A landscape with many valleys, sampled at points; each row gives a point and its height.
A ball rolls from a point to the lowest of its 2 nearest points, and stops where none of them is lower. Distance is the straight distance between rows; heights are no part of it.
K_152 h=683: [ 96 102  78  88  85 105  55 107  49  87  82  89  98 125 116  88 140  56
  96 102 131 100 119 102  75  88  93 129  86 113 120  86  51  90 143  97
 121  85 110  96 100 130 113 118 141 101 129 147  91 109 114  75  74  79]
K_590 h=300: [101  66 134 115  70  91  79  85 102 110 119 100  96  77  76 111  94 110
 131 100  77 120 111  81 102  98  92 118 123  76  80  87 133  95  60  81
  96  88  77 109  95  93 109 101  75 100 109  95 115 121  91 117  81  86]
K_17 h=570: [ 98 143 103  72  73 106 132 128 112  54  99  91 106 109 117  93  98  61
 122  86 115  85  89  96  94 119 123  98 114 126  80  83  90 100 107 141
 104  72 102  85 106 117  90 110 132  75  86 105 112  63 121 104  90  88]
K_428 h=302: [ 88 115 108 110  75 122 124  95 126 102 116 115 117 109  91 110  86 110
 123  90  91 107 102 117 118 109 108  69 105  99  82 128 112  85  94 112
 102 118  96 119 107  87 119  91  86  89  79  97 115 102  90 107  97  82]
K_248 h=354: [ 98  97  94 100 125 110  93  97  82 111  85 109  80  93 110 111 117 120
  80 120 110 103 117 100  89  74 103 117  83 104 106  98  85 104 112  76
  94 119 112  91 114 106 107  97 104  98 102 102  78 113  96 109  96 101]
K_887 h=715: [ 84  98  65 107 100  67 111 143 120  92  61  84  78 121  98 148  80  76
  98 128 112  55 108 101 116 115  84 119  99 109 104  89 103  93 131  74
  96 125 101  62 111 101  66 103  98 122 114  83  92  56 102 110 103  98]
K_461 h=582: [101 129 104 104 117 137 124  75  99 102  87 113 104 116 115  76 126 105
 103 104 116  90 119  92 105 104 108  79  93 118  79 111  76  99 112 116
  89 111 122  95 122  94  96  96  89  78  84  92  79  84 100 115 111 111]
K_349 h=301: [ 93  91  78 110  90 105  80 126  95  88 107  95 109 106 101 113  75  98
  99 110  96  76  86 103 103 111 115  86  92 104 118 104  72 101 142  94
 106 127 117  95  89 105  98  99  82 101 109 103 107  94  92  93 100  90]
K_620 h=668: [ 88 103  80  92 103  79  61 107  93  93  91 107 109 130  98 111  94  78
  76 101 107  99 103 115  87  81  73 129  99  84 136 112  87  86 125  79
 106 105 102 102 112 115  99 115 128 106 110 135  81 104 109  84 116  96]
K_302 h=853: [118 100  97  96 123  93  92  98 104 108 114  98 108 136 104  67 108  90
  85 109 119  83 111  91 121  80 110  89 101  97 111 128  91  87 121  86
  82 102 108 124 120  99  99 101  93  89 101 107  69 103  99  72 128 109]
K_27 h=478: [ 92  90 105 104  92 116 115  48  97 112 109  91 105 118 100  79 115  90
 105  94  98 108 102 103 102  77 124  90 113  91  96  85 108  88  91  99
  84  89  97 127  98 103  92 106 116  68  85 109 111 123 125  94 101 103]
K_161 h=594: [ 98 117  83  90  73  91 127 122  89  61 109  86 103 117 103  95  90  38
 123  96 103  85 101  90  94 121 117  95 109 115  96  84 102 107 126 121
 110  71 106  93 104 123  81 121 129  83 105 109 101  74 118  84  90  78]
K_996 h=753: [ 93 140  87  80 110 122 130 113 130  91  76 104  99 130 129  99 102 107
 101 103 115  74  76 118 110  96 116  85  92 122  76  84  66  87 107 124
  96 102 116  95 116 111  99  93 118  78  77  98 106  64 138  97 108 113]
K_678 h=454: [123 106 105  89  81  82  81 136  99  57 107 116  95  82 114  88  88  90
 114  92 108  79  53  98  90 119 109 112 121 105 101  93 102 107 117 110
 104  92  97  96 108 107  98 115  90 106 115  90 105  96  90 116  91  94]
K_871 h=517: [122  97 120  92  79  99 103 106  58  70 101  95  91  61 121  74 112  71
 105  84 101  92  70  77  94 113 134  95 125 118  78  87  98 126 105 144
 103  78 102 105  89 112 103  96  93  97 125  71 105 105 108 140  76 106]
K_743 h=642: [109 124 138  97  76  95  81  78 106  95 105 120  96  83  92  86 127 104
 113  70  88 124  70 133  97 122  90 125 124  90  88  83 124  92  85 123
 115  73 110  87  99 100 121 103  88 118 104 107 115 121  95 142  83  98]
K_81 h=210: [102  61 123 116  83  98  61  78  93 117 114 112 106  69  66 120  85 137
 120  94  66 133 111  84  73 104  66 133  98  63  94 101 120 106  61  76
 101 110  84  93  84  92 112  95  83 122 113 104 111 135  71 109  80  95]
K_80 h=572: [100  79 105  84  78  78  85 119  37  80  94  67 102  68 102 105 121  49
  96  99 112  93  85  83  85 134 120 131 110 111 102  96  93 139 132 128
 137  94 100  69  85 119  98 101 104 126 142  84 111 113  99 110  72 103]
K_687 h=399: [ 94  96 114 105 105  80 137 132 113 111 112  90  82  82  88 124  64 136
 101 109  82 114  98 104 121 103  90  75  99 103  82 113 139 111  67  97
  88 109  81 110  90  84  94  82  85 123  93  63 126  84  94 120  86  93]
K_693 h=666: [ 91  92 100  95  71  91  78 112  61  73  82  74  89 112 124 102 127  28
 107  89 130  93 101 103  81  92 112 131  96 115 106  81  61  91 142 105
 115  79  97  96  96 121  99 124 146  96 119 124 103  96 128  85  72  77]
K_662 h=395: [116  80  90 103 130 126  84  91  62 121  87 100  84  82 116  93 135 122
  77 122 106  96 122  64  89  71  98 120  89 104 120 101  68 123 102  89
  93 107 109  90 101 107 106  94  91 109 119 111  78 117  95 103  89 119]
K_467 h=609: [102 117 109 110 118 127 126  77 113 106  87 127  89 107 102 102 112 131
 112 100 101 101 110 113  91  92  85  99  91 109  82 112 106  93  96  91
  89 120 111  97 128  78 117 106  89  81  81  81  76 100  89 112  98 103]
K_432 h=226: [ 93 128 110  82  95 115 117 107 100 108 103 109  78  85 112 111  89 106
 124  94 102 105 101 100  90 100 134  92 101 122  69  84  95  97  78  92
  96  97  99  91 106  97 125 110 110  48  75 107 110  89 117 100  80  71]
K_173 h=685: [ 93  84 116 109 103  76 102  89 125 132 111  97  86  89  67 110  79 145
 122  99  72 117 113 121 105 117  69 101  72 101  85  89 130  77  65  52
  94 109  94 106  87  87  97 106  76 110  78  86 116 105  95  98  89  84]
K_823 h=437: [ 94  79 119 102 118 116 109  56  91 110 112  91 102  95 102  73 114 118
  85  96  95 129  91 102 101  72 103  85 105  90  95  94 104 105  51 113
  83  85  76 128  85  96 100  93 110  97  79 101 110 124 118  94 109 127]
K_189 h=297: [ 87 102 100 121  75 126  93  92  99  99 106  96 116  80  86 112 108  98
 118  87  84 114 115  96  93 122 102 100 105  97  99 105  94  94  90 110
 106  95 102  97  90 108  95  96  90 100 102 114 106  97  89  95 103  98]
K_613 h=667: [112 137 144 105  79  85  80  94 108  96  99 110  97  78 109  94 126  86
  89  73 101 119  73 131 101 141  97 117 118 106  96  92 112  93 111 149
 128  78 115  74  93 100 129 101  98 128 119 105 118 121  84 156  97 112]
K_987 h=391: [104  80 129 113 114 123  70  63 102 116 116 100 116  87 112  67 122 136
 102  91  91 128  99 101  87  80  82  95  92  93 109 114  83  95  54 104
  78  90  69 132  91  90 115  92 103 107  82 115  91 132 110  74 111 132]
K_162 h=769: [113 140  99  72 104 111 106 111  99  76  80 105 112 117 137  65 114  96
 105 101 124  67  60 110  95 108 118  88  95 127  88  79  60  97 130 121
 107  89 128 101 100 127  94  98 113  89  97 112 104  78 131 101  88 103]
K_611 h=729: [ 81  86 111  86  81  75 117 103 114 109  93  92  70  92  90 139  85  93
 116  93  86 105 108 109 106 100  98 128 121  96  78  67 144  86  60  70
 103  81  63  91  90  92  85 111 114  84  89  96 126  85 128 111  85  83]
K_324 h=742: [106 118  67  88 108  78 130 125 128  91  78  91  90 135 121  97 111  89
  75 118 119  64  74 119 127 107 101  98  99 108 113  92  99 102 145 115
 101 128 109  70 109 108  71  96  87 117  99  70 113  59 101 113 115 108]
K_756 h=467: [102 111 127 100  81  59 103 106 116  97 101  86  93 105  96 116  96  71
  83  98 117 114  89 116 117  81 140 103 111  93  88 108 127  72 104  92
 103  97  86 110  85  88 107 103 103  84 113  99 123 111 100 128 105  74]
K_654 h=826: [ 98 105 108 113  92 111  97  79 107  79 106 111 128 104 106  74 123  86
  74  95 104 126  89 113 106  83 108  88 114  91 116 101  97  96  94 133
  98  95  99 105 101 112  90  86 109 104  95 115 110 117  94 104 117 124]
K_695 h=662: [106  88 105 113 111  93 109  74 130 129  98 112  90 100  80 105  81 143
 139 107  84 102 118 112  99 117  73  89  75 102  79 109 129  80  88  59
  96 121 108 114 109  73 103 113  70 110  78  69  84 116  90  98  90  80]
K_303 h=717: [ 99 116 108 100 105 130 136  98 102  96  87 113  99  77 109  99 105 135
 108  96  98  97  76 103 113 125  70  85 104 105  84  77  92 126  73 132
  98 103 108  99 101 116  96  80  70 121  84  76 119  80 107 121  86 131]
K_519 h=155: [ 83 127 100  95 113 135 136  96 109 126  94  89  85 104 109 106  96 111
 121  96 106  93 118  92 103 108 121  80  91 123  66  94  82  94  82  84
  86  93 105  98 113  91 114 107 112  55  73  99  95  68 128  78  98  90]
K_362 h=689: [ 88 100  74 100 111 110  74  87  89 104  92  96 104 140 113  98 121  87
  90 107 108  87 115 113  97  80  85 113  93  94 142 108  73  96 124  83
  97  98 113 114 115 122  98 109 125 101 104 120  81 106 124  71 106 109]
K_782 h=277: [ 77  99 111 119  97 100 105  90 142 132  96  77 110 120  73 121  82 112
 102 100  91 111 137 111 119  94 108  78  72  94  87 129 117  55  85  64
  98 128  70 112  88  65 116 100  92  77  84  92 106 105  90 101 115  65]
K_952 h=783: [112 125  93  68  99  97 100  93  87  82 105 104 127 102 121  50 118  82
  93  96 120  88  59 117 101 138 115  76  99 115 107  80  76 103 133 134
 122  87 138 100  81 117  78  88  93 111 100 105 117 103 113 107  96 111]
K_530 h=713: [ 80  78 101  96  94  85 101  91 116 132 104  80  74  90  75 129  81 115
 126  90  77 114 125 109  95 109  87 128  94  95  92  71 124  84  54  50
  94  85  68 104  82  95  84 111  94  89  80  96 122  88 126  89  93  90]
K_784 h=637: [120  94  94 116 123 117  93  76 131 120 101 137  99 113 101  77 104 150
 123 105  82 101 112 117  91 116  64  98  75 100  95 107 105  89  93  77
  91 125 110 103 117  69 100 117  75 111  75  71  62 110  72  88 101 103]
K_121 h=233: [108 113  71 107 105 114  91 113 109  89  91 133 100 120 121  96  82 127
 108 110 104  66  71 117  99 107 106  86  85 111 100 104  73  98 138  99
 100 139 125  98 116 102 117 103  86  90  91  95  95  98  98 101 102  78]
K_70 h=596: [ 92  77  84  88  95  81  85 112  36  98  98  72  96  83  89 120 104  68
 105 109 102  98 109  70  78 107 115 129 105 104 104  92  92 124 128  91
 130  98 110  70  90 115  97 100 102 106 131 105  94 112 103 103  71  85]
K_231 h=701: [105 101  83  98 109 114  55  89  64  99  75 100  89 118 125  80 153  91
  97 107 127  81 106 109  90  84  95 119  89 115 127  80  52 100 132  90
 102  87 119  95 111 128  99 111 114 102 113 130  79 100 122  79  87 102]
K_395 h=591: [119  80 104 111 107  79  86 110  91 105 106 113 120  85  75 122  81 116
  64 106  87 117 101  80  92  85  74 126 104  71 124 123 129 114 110  97
 108 120  99  83  93 101 101  80  91 130 124  95  90 126  50 120 107 114]
K_523 h=416: [113  73 110 112 115  79 101  90  98 110 117  92  95 100  85  98  84  91
  97 118 107 109 103  73 115  71 122  94 107  83  98 116 126  89  84  75
  82  89  82 143 101  86  95  96 101  86 112 103  95 104  83  81 111 117]
K_838 h=641: [ 92  77  76  87 107  90  61 105  54  98  93  89 108 108  84 121 103  93
  65 107 107 102 100  93  74  80  89 135  97  85 130 103  86 100 132  81
 126 109 100  90  97 116 112  97 125 106 131 138  90 130 103  90  94  98]
K_477 h=797: [ 96 111  96  84  93  98  97  88  70  76 105  86 127 101 107  66 128  58
  76  90 118 115  82 116  89 123 116  93  96 107 121  80  91 115 115 143
 142  82 116  96  85 124  88 102 125 105 109 128 119 112 103  94 103 117]
K_948 h=508: [ 80 131 115  86  90 118 111  94 123  90  95  78 107 108 120  88 115  86
 111  79 115  96 101 115 101  88 123  90 107 114  86  85  81  81  94 112
  97  72  82 111  97 103 103 102 125  67  74 121 121  74 130  89 105  86]
K_146 h=288: [ 90 125 101  91  94  93 125 122  99  94  98  98  87  87  93 126  78 105
 100  93  99 103 105  98  97 108 122  91 106 107  75  98 108 103  89 102
 105 105 105  81 102  98 107 101 105  74  99  95 107  91  98 114  91  78]
K_672 h=650: [108  96  99 101  94 115 112 104  65 109 100 101 124  62  86 111 109 108
  78 112  88 126 117  74  96 109  76 100 111  88 106 120  99 141  89 118
 112 100 109  83  86 117 102  75  71 137 125  90 104 102  65 104  97 123]
K_789 h=248: [106  82 101 117 119 109  59  93 111 118 110 109 107  74  92 110  98 146
  83 100  86 127 100  94  80  95  86 112  71  78 119 112  90  96  73  84
 104 121  97  89  85  84 105  91  91 116  94 112  88 118  67  95 118 115]
K_848 h=552: [ 76 128 105 117 104 138 117  66 120 107  80  90 108 119 107 100 126 101
 107  92 112  97 126 112 106  91 100  91  90 108  93 100  73  84 100 107
  91 104 103 114 117 106  89  98 106  91  82 103  90  75 121  89 116 118]
K_394 h=179: [ 70  97 108 110 105  98 125 115 123 135  88  67 101  96  84 130  81 106
  87 106 101 121 146 109 125  86 122  81  79  97  86 113 112  79  77  60
  93 108  72 108  73  75 106  90  92  85  89  94 126  78  92 102 118  71]
K_896 h=690: [112 118 109 103 123  99 134 113  81 128  87  89  80  60  99 122  87 118
  91 117 101 107 116  90 101 121 104  87  84 109  81  94  95 126 100  99
 106 105 119  76  87  99 100  80  65 112 113  75 107  86  83 134  84  97]
K_720 h=674: [108  84 101 100 102 111 105  92  69 101  90 107 131  67 104  69 117 115
  87 107  90 120 102  78 108 109  66  78 110  91 114 104  92 141  80 138
  94  96 104 107  75 120  86  72  61 140 110  86 109  98  81 103 107 142]
K_24 h=736: [108  95  62 102  99  67 119 139  95  92  66  92  77 131 125 123 104  89
  88 124 120  48  69  98 116 111  96 129 100 126 119  82  94 112 153  91
 105 137 104  53 114 110  68  96  95 123 113  72 109  60 108 115  94 108]
K_92 h=472: [ 88  80  66 112 120 129  75  77  99 127  97 111 115 117  81 108 110  96
  68  97  77 116 142  90  82 109  57 119  86  78 145 115  91 106  83 105
 101  95 104  90  97 107 102  98 130 107  99 116  68  99  96  46 140 140]
K_668 h=468: [ 91 119 117 109  87 104  96  99  78  86  85  92  98  73 125 112 133  72
  88  90 111 105  85 117  93 113 123 122 105 103  98  85  79 108 107 139
 123  98 107  70  93 110 105  95 105 111 125 106 110 105  99 127  85 111]
K_586 h=353: [ 93 107 106 112  78  80  94  98 142 115 108  93 114 118  59 113  83  85
 100  98  95 123 121 117 126 101 107  85  92  87 102 116 131  59  91  75
 101 115  84 114  90  83 108 101  98  82  91 104 122 105  78 111 118  73]
K_20 h=470: [130  74  89  90 129  76  80 120  75 107 105 115  81  79  96 106  70 137
  93 121  95  92  89  70  81  78  99 111  97  90  98 116 106 117 102  69
  93 125 107  94 103  90 118  99  70 104 120  89  74 130  81 115  84  84]
K_663 h=486: [138 107 110  77  75  91  81 116  67  60 104 124 103  76 125  65 108  69
 112  87 103  81  55  93  87 128 115 110 125 107 102  89  97 128 127 139
 120  87 110  90 110 111 104 110  84 108 119  88  97 108  80 129  80  99]
K_541 h=506: [ 86 105 133  93  82  79  90 108  86  93 101  82 104  79 109 117 111  71
  81  92 117 126  98 109  96  90 128 114 122 102  97  96 103 102 103 112
 116  81  92  94  88 107 109  95 112 104 119 111 124 114 100 120  98  93]
K_312 h=550: [128 107 108 101  85  98  86  67 121  97 125 113 117 114  83  54 116  86
 128  80  90 111  92 106  94 122 100  97 110  93 105  81 119  74  93  95
 104  61 124 128  94 106  73 120 109  95  90 121 101  99 100  84 114 103]
K_861 h=615: [109 127 123  97  85  89  72  77 107  88 107 128 109  97  99  80 112 102
 101  78  99 119  66 142  90 105  94 104 104  95 103  95 111  78 104 111
 121  91 119 107 104  95 108 110 100 105 103 121 107 129  90 125  91  83]
K_478 h=435: [126  82  81  96 124  99  72 108  59 112  96 113  89  67 113  96  99 129
  88 122 100  93 107  72  76  89  88 118  85  92 112  91  88 137 109  85
 106 127 124  78  92 101 102  85  60 111 132  89  80 123  73 122  78 101]
K_502 h=588: [102  76  76 107 117 105 138 113 106  93 106  99  83 117 116  98  83 103
 115 120  99  68 100  78 120  87 111  67 108 108 102 108 102 110  95  95
  69 105  91 108 105  97  89  97  97  86  99  73  80  90 113  89 105 123]
K_466 h=413: [ 96 115 125 105  84  66 104 113 145 113 110  91  93 106  67 120  81  99
  88  85 107 123 115 121 131  99 132  95 101  95  83 111 156  68  77  86
 105 111  78 101  89  73 113 107 102  85  93 102 124 108  77 142 109  65]
K_246 h=707: [ 72 102 100 105  85  66 126 117 135 102  81  81  71 107  85 157  83  88
 108  99 100 102 100 124 113  91  99 117 116  95  75  84 141  80  80  74
  97 108  71  79 104  93  89 116 122  85 106  82 122  93 122 133  94  82]
K_250 h=616: [ 86 108  82 114 103 103 104 109 133 103  88  96 101 133  96 116  94 106
 104 110  99  78 104 121 115  89  86  85  85  93 110 119 100  73 114  88
  81 131  96 112 123  93  98 107 101  97  90  82  97  91 105  89 120  98]
K_883 h=544: [107  84 114  94  77  72 102 108  61  83 106  61  98  68 102  90 104  51
 109  93  94  90  71  79  98 118 127 110 127  96  88  89 108 118 109 125
 114  77  97 103  89 121  91 102  93 113 138  72 121 106 110 109  73 107]
K_358 h=326: [101 107 108 106 118 121  77  75 118 101 108 117 101  77  99  81 124 130
  99  93  89 118  89 113  88 109  84 104  89  97 107  95  83 100  69 106
 111  99  99 102 101  92 104  91 101 110  83 122  94 119  91 101 111 120]
K_615 h=426: [ 92  83  65 100 119 116  82 105  91 102 113 113 100  97  95 102  98  96
  90  92  83  98 125  79  79 118  71 115 108  86 138  99  88 122  90 107
 102  87  98  89 107 105  89 102 120 107  93 120  69  96 100  53 124 129]
K_325 h=479: [104  87 111 118 122  89 143 109 134 128 120  92  88 107  93  85  65 134
 108 116  94 100 111  89 130 102 100  48  65 112  91 132 131  91  72  91
  78 107  75 129  92  52 105  90  86 113  71  65  99  96  85  83 105 102]
K_431 h=368: [103  71 137 115  89  88 104  89 114 116 107  88  92  93  85 106  95 107
 117 104 101 119 109  86 123  78 106  97 108  88  88 110 129  86  61  79
  73  84  74 129  82  86  98  96  88  89 105  87 110 104  94  96  97  98]
K_769 h=444: [ 98  95 111 104 118  87 161 121 141 120 119  73  81  94  86 101  69 131
 108 114  88 112 101 107 134 100  91  43  83 107  88 112 123  93  64  98
  72  95  77 129  73  75  90  76  86 122  78  77 125  73  96 102 107 108]
K_426 h=643: [ 74  77  79  93  69  98  93 100  71  93  91  69 115 111 112 108 123  24
  97  93 115  99 121  98  96  84 108 123 118 103 110  80  74 104 127 133
 117  68  79 114  88 121  96 101 147 104 103 130 104  88 141  67  93  86]
K_755 h=371: [109  71  93 107 143  82  73  99 103 124 106  88  90  97  98 105  86 118
  72 114 100 105 124  74  93  74  81 116  81  84 122 114 103  99  92  56
  83 100  90 108 101  90 101  99 100 118 107 104  74 107  92  71 130 117]
K_673 h=538: [122 105  93 106 129 113 155  86 112 123 101 123  92  99 108  81  71 141
 111 117  95  83  98 108 112 111  87  65  73 109  75 107 113 117 102 110
  91 123 115 109 112  72  99  82  64 115  66  52  89 103  88 121  92 106]
K_367 h=224: [107  90 102 111  84 113  95  99  89  93 117 118 122  86  88  92  90 109
 109  95  88 106  89  95 102 114 108  80 115  95  98 115 102 112 101 119
 106 109 109 115  95  98 104  87  73 101  96  93 102 117  86 105  99  98]
K_294 h=433: [105 115 100  87 102 116 104 109 129  78 122 110 105 129 122  71  88 106
 121  87 109  72  92  94 106  98 127  67 101 117  93 105  78  88 100 113
  78  92 105 115 113  97 115 109 116  65  74 119  89  89 111  79 111  96]
K_597 h=563: [127  86  81 107 117 107 124  97  94 107 101 119  97  98 109  75  83 131
 113 121  94  69  87  89 108 103  91  73  96 106 106 108 103 114 110  98
  84 117 112 112 108  91  93  97  73 100  92  62  83 105 101 105  98 105]
K_288 h=294: [100  83 117 113  87 105  69  72  78  97 106 117 102  73  74 118 110 120
 100  81  65 137  87 103  72 103  75 133 105  67 111  86 117 113  65 105
 124 103  95  79  96 106 112  98 106 112 109 119 112 152  75 116  88 107]
K_34 h=895: [131 110  88  75  95  86  89 107 105  69  97 116  91 134 134  60 104  77
 120  94 112  57  76  95  94  87 103 107 117 116 112  82  84  79 130  83
  81  64 114 121 116 117  91 126 122  83 108 115  86  91 121  69  98 101]
K_6 h=863: [116  92  80  80 131  93  83 111  90 123 107 101  87 134 107  78  99 110
  95 121 113  66 111  92 112  80  99  97  98 108 112 125  97 103 116  58
  82  92 116 117 122 108 107 121  86 100 106  96  60  90 118  64 111  98]
K_763 h=697: [ 90  93 101 105 113 134 110  97  94  88  92 105 116  72 118  86 117 128
  95 106  98 105  89  93 103 102  76  73 107 103 102  91  78 141  62 141
  87  98  84 107  92 112  94  75  88 119  89  92 104  99 112  95  98 141]
K_181 h=409: [123  96  98 103  75  75  60 132  92  64 106 118 108  98 111  93  84  61
 104  94 115  84  77  87  97 123 107 119 100 102 108 105  87 108 150  98
 114 112 112  83 101  96  99 113  86 106 137 106  93  97  61 109  99  88]
K_192 h=397: [118 114 112  92  96 119 121 101 132  81 122 124  92 105 105  67  95 122
 133  88 100  85  84  95 110 108 124  77 109 120  75 108 104  85  76 115
  86  89  91 119 115  88 106 100 104  72  62  97  90  87 108 106  97  95]
K_617 h=840: [110 102  98 102 106  93  97  74  98 102 112  94 123 125 100  56 120  61
  75 102 115 117 101 101 111  84 116  82 100  97 118 110  96  88 116 117
  93  89 117 111  95 107  93 100 107  96  97 121 100 101 103  77 134 128]
K_770 h=539: [ 97 139 127  74  78  93 108 102 123  84 108  90 110 108 113  83 109  69
 120  79 118 102  89 115  99 119 129  85  99 116  81  90  97  79 116 119
 112  76 101 110  83 103  99 106 119  74  94 121 131  77 117 108  96  72]
K_227 h=510: [111  92 102 111 139 120 152  86 127 122 114 105  94 120 114  68  75 141
  91 117  98  92 112  98 123 105  84  48  67 113  97 126 108 108  91 108
  69 114 101 119 101  66  98  94  72 121  72  60  90  91  87  85 121 124]
K_774 h=41: [ 84 104 107 100 117 109 136 113 109 133  99  75  90  95 102 110  81 116
 110 116  99 101 137  90 121 102 115  59  80 116  78 109  98  94  75  75
  75  91  87 104  88  81  98  95  86  89  77  81 110  65 119  76  99  92]
K_850 h=370: [ 91  97  82 105  94 136 103  92 103  90 112 114 112  97  91  93 111 102
 115  93  78  97 115  93  94 123  72  98 115 102 110  92  96 114  76 116
  98  77  99 104 107 119  74 104  98 115  83 106  87  82 106  67 109 123]
K_471 h=623: [ 94  86 117 115  96 105 114 108  98 107 116 108 118  81  73 124  84 128
  80 100  81 139 117  87  97  96  78  98 106  83 108 126 124 126  71 105
 104 107  91  95  91  93 107  78  84 122 103  92 111 106  62 110 109 112]
K_13 h=811: [ 97 104  94 112  71 110  85  91  91  67 102 117 132 111 103  87 120  74
  77  84 100 115  75 111  85 112 104 101 102  90 127  85  80 111 115 158
 123 102 113  82  92 111  98  98 115 112 116 126 113 122  76 108 116 118]
K_438 h=361: [114  85  69 105  87  77  67 143  99  77 106 119 115 114 108 101  78  82
  78 111 116  69  74  88 110 111 109 111  88 101 127 114  84 113 171  90
 108 143 107  84  97  88  98  98  71 120 127  99  99  95  62 110 105  83]
K_224 h=554: [ 97  80  89  93 128  63  87 133  93  91  95 108 104  94  65 144  54 123
  51  96  97 111 103  68  88  69  79 134 104  68 112 132 135 115 126  73
 104 136  91  78 104  89 101  89 114 127 116 102  81 121  61 117 109  84]
K_145 h=518: [ 81  86 102  93 120  72 104 122 107 103 112  97 101  93  61 148  58 119
  52 100  90 133 109  92  87  59  95 124 107  71 105 125 142 111  98  93
 108 129  78  96  97  84 106  90 130 116 102  98  99 122  73 108 115  93]
K_942 h=473: [ 76 122  94  94  94 131 114  97 133  83 112  84 100 141 125  91  95  85
 110  87 105  81 120 101 116  97 125  76  98 107  94  94  73  80  96 131
  81  80  78 113 109  99 103 106 145  53  70 121 109  73 147  71 121 102]
K_389 h=735: [112 124 104  87 106 132 132  97 116  94  81 116 105 103 121  84  94 141
 119  98 102  70  59 117 106 120  90  78 102 119  73  83  74  98  95 113
 100 107 117 100 115 116 103  86  87 101  78  77 105  74 126 105  93 115]
K_686 h=420: [ 84 106 122 113  82 148  81  74  73  89  72  94 104  61 109 120 148  75
 103  78 100 115 103 110  86 100  94 125 108  93  91  73  82 110  86 132
 117  81  97  72 102 112 115  96 114  96 116 130 106 108  94 107  84  92]
K_984 h=678: [ 63  95  72 112  89  68 107 121 125  89  78  80  85 136  83 164  80  70
  97 108 102  98 107 114 103  68  81 118 111  75  97 100 121  85 110  74
 100 122  80  91 106  91  88 114 133  95 112  88 102  92 128 121 105  92]
K_582 h=516: [116  93 120  99  70 112 109  53 100  89 111  96 114  97  93  60 123  76
 134  78  88  97  91  96 103 105 118  95 124  99  86  71 116  78  83 122
  98  55 106 124  81 115  76 112 111  80  82 109 107 107 116  99  90  99]
K_515 h=421: [120  76 114 101 135  85  75 100  98 120 118 108  84  88 101  90  85 119
  96 117 109  97 105  79  99  67 111 106  91  91  94 114 108  97  91  61
  79 103  90 119 113  74 115 108  90  89 109  99  69 122  85  82 104  94]
K_962 h=648: [ 61 100  92 126  80 102 116 103 123 104  82  81 102 124  74 148  98  86
 100 104  97 106 121 120 106  77  82 107 107  83 102 116 110  86  98  89
  94 120  87 105 109  96  90 100 110  95  99  92 108  93 108 100 109  98]
K_814 h=873: [110  87  83  72 115  95  74 111  76  99  95 115  92 119 124  84  99 105
 107 116 104  69  91  86  95  80  84 109 121 104 106 105  93 122 111  74
  76  94 107 107 135 115 104 120 101 101 108  95  70  95 122  65  93 109]
K_176 h=617: [ 85  88  83  78  95  88  78 108  32  89  87  86  97  87  94 131 114  70
  83 104 106 110  96  90  69  94 105 138  99 105 114  84  85 119 120 107
 138 103  98  68  99 121 115 102 131  96 127 137  99 123 116  99  68  82]
K_115 h=345: [ 97 112  86  93 113  78 134 112 101 114 106 101  89  96  82 121  72 114
 103 111  84 101  92 102 108 100  98  83 104 105  88 114 130 111  98  88
  98 116 101  93 111  97  99  99  88  97  96  75 106  96 100 112  92  84]
K_487 h=587: [ 89 126  85 105 120 112 112  81 140 119  95  93 104 147  96  86 112 112
 106 100  97  74 117 121 115 108  96  77  79 109 112 116  87  71 115  86
  83 108 115 113 116  96  97 107  97  87  85  91  90  77 121  88 127 108]
K_159 h=315: [104  67  99 124 123 114  66  80 104 129 115  99 100  88  97 102  99 132
  97 100  89 107 132  80  83  96  87 102  77  84 118 106  78  94  79  70
  86  99 100 106  90  82 106 102  92 105  99 104  70 117  87  64 123 123]
K_413 h=474: [ 83 108 113 105  97  86  93 120 127 100 110 109  98  91  75 136  72 117
  70  91  94 126 110 114 101  80 109 112 102  82  92 122 135  94  87 105
 106 124  81  97 102  81 110  94 112 104  94  99 110 114  77 125 115  75]
K_565 h=349: [102 117 104  98  87 111 135 107 119  89 117  89  92  83  98  87  99 100
 120  91  98  94  99  91 116 121 133  68 116 120  76  93 105 101  92 116
  96  85 102 100  90  97  92  89  89  78  86  94 112  75 103 112 101  98]
K_806 h=885: [126 103  95  79 103  85  89 107 104  82 107 115 103 116 110  65 103  84
 123 101 104  79  90  95 100 103  84 107 120 103 104  97 110  92 106  75
  94  68 115 122 122 113  79 129 103 100 102 109  76  85 114  67 109 108]
K_685 h=671: [105 109 105 101 105  95 116 121  62 113  80 102 104  64  96 133  97 121
  70 115  99 114 108  81 104 114  79 105  95  99  93 107 104 142 102 116
 117 113 123  73  91 112 116  75  55 141 133  78 119  99  65 131  84 103]
K_235 h=589: [105 114 116  95  86  91  71  74 114 109 113 120 117 105  76  80 100 113
 117  86  90 130  90 135  94 110  85 108  95  94 103 102 118  72  92  83
 113  90 111 119 100  96 106 114  95 102  83 116 111 115  98  91 102  81]
K_332 h=364: [ 87  79 110 118 101 118  78  68  78  99  84 100  98  62 101 126 134  87
  95  88  79 129 111 103  83  90  78 136 118  75 119  81  98 108  70 112
 110  82  85  72  93 105 103  87 122 106 115 128 104 126  92  99  91 115]
K_12 h=618: [ 77  89  59  90  81 100 115 105  77  96 103  77  97 121 100 110 103  34
 113  95 103  83 134  84  97 108 116 104 109 120 108  89  85 111 126 126
 103  70  99 105  97 117  83 112 138  87 101 120  95  75 139  72  99  80]
K_559 h=299: [112 114  89  96 122 104  70 113 103 104  81 123  85 111 121 102  92 124
  87 112 102  76  83 115  87  74  99 105  80 103 105  98  76  92 120  72
  85 129 109  93 123  92 123 110 107  87  96 112  75 109 102 101  95  86]

Where does a ball stop that starts at each point below?
K_530 => K_848
K_176 => K_121
K_426 => K_774
K_861 => K_789
K_611 => K_848
K_806 => K_672
K_224 => K_774
K_227 => K_774
K_541 => K_774
K_477 => K_672
K_34 => K_672

Call two points neighbours if one is among the 2 nearest of the other. Go from one point of each pair to the other, from neighbour to neighbour, staying as low as possible. Name the highest point that can't be avoided.
K_789, K_121 => K_20
K_121, K_367 => K_92
K_81, K_789 => K_515
